The views of a scene show one set of named points, each view turned or mirrored, and shifted as a whole, with a little noise and some points left out.
(in the rows, 128 means zero)

Scene 1
View 1
paru: [106 137 111 116 150 148 194 126  56 129  63 179 152 163 188 134 202 177
 127 124 132 174 117 175 102]
Rava: [127  98 136 174 151 123 139 140 116 156 104 136 120 132 113  78 131 115
 123  39 100 163  90 122 161]
seto: [112 101 113 159 153 143 167 121  87 145 100 162 125 153 155 108 166 120
 117  79 111 167 121 156 132]
Zusor: [116 117 122 147 142 128 160 137  91 146 100 152 131 140 151  94 161 145
 126  84 121 174 105 146 132]
tuf: [125 121 133 143 129 111 131 154 107 150  97 137 136 120 127  69 137 162
 138  71 125 174  83 118 142]
Tun: [126 134 177 139 166 113 231 166  52 147  66 161 131 162 150 124 184 133
  73  77  79 167 102 194 133]
noga: [129 137 151 133 140 109 154 166  91 146  66 139 148 129 130  82 149 180
 132  72 114 176  72 127 141]
Naneb: [123 122 132 141 147 127 152 146  94 145  72 147 141 135 135  92 152 162
 134  72 113 170  83 131 138]
doduf: [124 128 129 140 114 103 122 158 108 149 104 134 135 111 134  58 135 176
 147  80 139 180  81 111 138]
nabog: [127 121 167 155 125  85 163 178  97 167 121 131 113 121 125  62 137 130
  97  57 103 175  90 146 149]
maz: [122 129 113 131 109 108  94 151 121 147  94 130 148 106 134  53 131 202
 171  87 155 183  74  91 136]
lat: [125 121 188 156 150  94 220 179  63 165 109 150 108 150 138  98 165 103
  60  59  74 166 107 193 145]
zar: [124 117 131 147 135 118 135 145 106 148  88 140 139 128 130  78 142 159
 139  67 121 173  84 122 143]
Zab: [116 134 127 126 132 120 167 147  79 142  83 155 143 138 162  96 172 175
 132 106 134 179 101 147 120]
Nen: [122 122  96 131 175 175 144 105  92 117  22 165 171 159 148 127 172 192
 170  87 123 166  82 117 128]
vil: [110 117  93 136 150 160 158 110  84 130  71 167 148 158 169 120 181 168
 148 104 133 169 113 141 118]
Peza: [114 148 165 124  95  72 180 189  67 165 128 142 120 117 166  68 161 163
  99 110 135 188 106 170 121]
para: [104 113  93 142 117 128 138 126  99 144 122 155 126 136 172  85 161 151
 141 106 149 179 120 140 119]
View 2
Naneb: [143 113 132 103 132 123 103 146 118 120 169 109 150 164 125 113 144 170
 168 152 125 112 125 149 102]
Zab: [155 120 149 113 153 140 119 113  94 122 145 107 139 169 149 107 129 141
 167 163 126 112 126 113  88]
para: [142 118 180 113 158 101 121 100 100 141 158 107 166 177 122 119 105 140
 158 174 116 151 129 113  99]
Rava: [128 110 128 100 108  98  99 162 139 123 190 108 169 169  98 127 145 193
 166 153 105 136 128 180  96]
Tun: [149 127  98 120 121 181 141 115 109  92 162  96 119 188 182 115 178 164
 179 154  75  95 144 151   5]
Peza: [170 124 126 127 113 160 181 115 106 107 115  96 140 188 135  81 101 156
 174 179 115 152  91 111  72]
maz: [160 107 155  94 147  98  98 153 106 137 142 118 154 145  99  88 103 158
 160 165 179 123 101 117 173]
seto: [129 122 158 113 147 112 111 105 111 131 182 106 162 183 135 141 146 155
 163 160  86 131 151 144  60]
paru: [154 130 164 119 184 154 116  71  73 126 151 103 125 178 187 123 150 116
 164 161 111  89 156  99  50]
zar: [144 112 137 101 132 114 101 148 116 125 165 108 153 162 115 110 136 170
 166 155 133 119 120 143 114]
tuf: [145 109 135 100 119 107 106 160 125 128 159 110 159 160 100 104 119 177
 167 159 138 133 110 148 129]
Nen: [143 114 160  94 183 120  58 120  89 134 177 118 137 146 155 128 166 138
 161 145 144  68 155 128 113]
doduf: [155 107 143 103 130 111 115 152 113 131 144 111 155 158 103  95 111 166
 166 164 150 133 102 132 138]
lat: [143 125  89 125  89 167 160 130 130  91 162  92 139 200 149 114 159 183
 181 161  61 133 124 171   6]
View 3
para: [ 79  85 177 117 138 126 108 121 105 104 117 158 122 137 119 115 137 119
 146 109  82 135 114 106 130]
Peza: [121  63 121 164 151 157 149 107 109  52  96 161 120 141 120 122 111 137
 116 158  91 131  68 110 167]
Rava: [106 152 131  84 154 107 105 128 118 125  71 146 161 117  70  71  90 117
 119 135 109 130 109  83 151]
paru: [112  47 187 109 178 110 122 125 141  96 131 200 127 134 121 130 187 129
 137 153  47 206 119 132 173]
vil: [ 95  86 194  81 163 107 100 126 132 117 127 188 128 130 115 115 167 112
 141 129  65 187 139 115 150]
lat: [138  84  98 146 197  92 145 118 119  92  70 155 178 117  55  71 116 156
 110 186  70 152  68 119 203]
tuf: [112 128 143  92 144 142 110 122 122  94  87 161 131 126 108 105  98 109
 115 134 114 142 109  82 146]
Naneb: [118 121 148  81 161 123 110 127 134 101  96 177 134 121 103 107 120 111
 115 146  98 171 117  93 161]
seto: [ 91  95 163 105 168  88 109 129 117 124 103 161 156 125  76  90 143 131
 140 134  67 154 111 114 155]
Zusor: [ 96  96 166 102 155 119 109 123 120 104 108 167 130 130 109 107 134 119
 132 132  84 155 114 107 147]
zar: [111 132 147  88 149 132 109 124 125 102  91 165 133 124 105 102 106 109
 117 137 109 150 114  90 150]
noga: [134 119 137  85 159 145 119 120 140  83  89 181 127 123 114 115 108 105
 102 158 111 169 110  88 167]
doduf: [104 126 145  98 132 157 112 118 118  85  94 160 115 128 127 119  97 103
 116 129 121 135 107  81 139]
maz: [101 138 163  80 116 177 101 119 123  82 104 167  97 133 146 132  93  85
 114 116 134 138 124  73 124]
nabog: [123 118 106 126 158 130 132 117 111  86  72 148 150 122  82  87  84 130
 108 159 109 124  77  91 166]
Nen: [111 120 191  46 162 118  90 134 150 120 116 200 127 123 119 116 154  94
 121 138  84 206 151 101 158]
View 4
Naneb: [ 82 174 158 155 146 138 128 102 114 128 128 129 107 128 139 153 165 130
 103  89 137 121 152 115 130]
Zab: [ 95 172 162 158 159 104  95  83 125 110 117 114 121 132 144 161 157 111
  99  77 125 121 160 135 128]
para: [ 91 164 154 153 137 110  98  71 123 100 121 114 137 153 142 182 130 139
  74 111 133 137 198 154 143]
paru: [103 176 160 173 194  80  70  81 138  92  87 102 118  72 144 173 170  95
  92  65 127 106 182 151 143]
nabog: [100 169 130 153 109 121 104  96 119 145 128 128  99 183 158 102 139 157
  95  91 152 135 118 100 123]
doduf: [ 79 166 168 136 112 132 123  80 105 129 155 122 125 203 142 157 135 130
  95  98 124 140 147 124 111]
vil: [ 84 168 158 165 173 115 109  92 126  97 109 120 123  84 132 190 167 121
  89  95 133 116 204 148 151]
Zusor: [ 91 169 143 159 142 120 104  94 124 115 116 122 113 126 143 153 149 141
  87  95 144 126 167 126 140]
zar: [ 78 170 157 149 128 143 133  99 109 132 139 132 112 154 137 155 154 135
  97  97 138 128 157 114 126]
seto: [ 99 166 125 169 142 119 102  94 130 112 104 122 111 104 144 149 147 159
  79 108 158 130 184 131 157]
noga: [ 80 173 168 149 146 134 125 101 111 136 136 128 105 146 140 145 169 114
 112  74 130 118 132 105 115]
Nen: [ 66 171 175 159 178 146 141 106 112 111 125 132 113  76 120 197 189 106
 105  87 128 109 193 129 145]
lat: [127 176 101 177 134  90  70 105 141 142  85 121  75 125 167  68 148 162
  93  71 174 121 104  91 131]
Rava: [ 82 165 126 154 107 160 140 112 111 145 134 143  96 147 141 129 147 176
  88 119 164 137 155  99 144]
Tun: [122 182 123 184 169  87  69 106 141 129  79 117  80  80 156  93 172 131
 107  57 163 104 115 101 132]
View 5
Zusor: [114  99 134 131 132  82 138 138 126 133 111 120 142 166 169 126  95 126
 134 160 107  78 112 131 115]
maz: [133 137  84 126  55  51 132 115 140 160 101 129 142 147 175 121 124 152
 149 190 120 131 170 120  96]
vil: [112  70 126 155 134  88 105 160 140 138 111 149 160 185 198 112 110 140
 130 136 105  84 104 101 108]
para: [125  74 109 115 126  72 131 136 107 139 111 127 169 178 183 139 113 129
 144 165 114 115 120 138 114]
Tun: [ 99 122 161 151 171 109 137 146 160 116 113  82 139 146 135 108  56  97
  99 159  97  25  67 148 117]
seto: [105  84 149 124 152  87 143 146 110 127 119 131 136 184 172 131  94 125
 141 147  97  64 100 126 126]
nabog: [116 146 139 108 121  76 173 109 125 127 112  80 121 134 129 136  77 107
 132 193 107  68 121 168 122]
zar: [118 145 118 131  90  67 144 120 142 144 107 118 120 145 158 123  99 137
 140 180 108  86 143 124 106]
doduf: [127 134 104 121  82  63 143 113 134 147 106 113 137 144 160 126 107 135
 145 187 117 109 148 135 104]
Rava: [102 138 152 115 115  67 178 116 110 130 119 123  85 161 150 143  92 129
 160 168  97  55 142 123 126]
Nen: [107 102 123 171 109  88 100 159 164 150 106 162 130 174 195 100 109 157
 134 134  99  74 123  75  95]
Peza: [135 116 110 113 132  82 137 117 137 125 105  62 190 130 140 124  80  96
 104 202 127 104  91 189 110]
tuf: [118 134 120 124  94  67 149 119 134 142 108 116 125 147 158 128 100 133
 143 181 110  93 140 131 109]
Zab: [121 100 117 141 127  86 114 140 148 138 106 112 166 154 169 113  95 125
 119 165 111  94 102 133 104]
noga: [115 148 120 146  99  79 130 128 164 140 103 107 128 133 151 108  91 129
 123 173 110  76 126 124 101]
paru: [113  63 125 165 159 103  85 169 159 131 106 125 190 175 187  96  94 122
 102 140 107  79  67 120 100]

Which points are out of place in each view (at most two, in the order of its rows)? Write - if all are in place.
view 1 -> Nen
view 2 -> Naneb, tuf
view 3 -> Zusor
view 4 -> doduf
view 5 -> Tun, zar
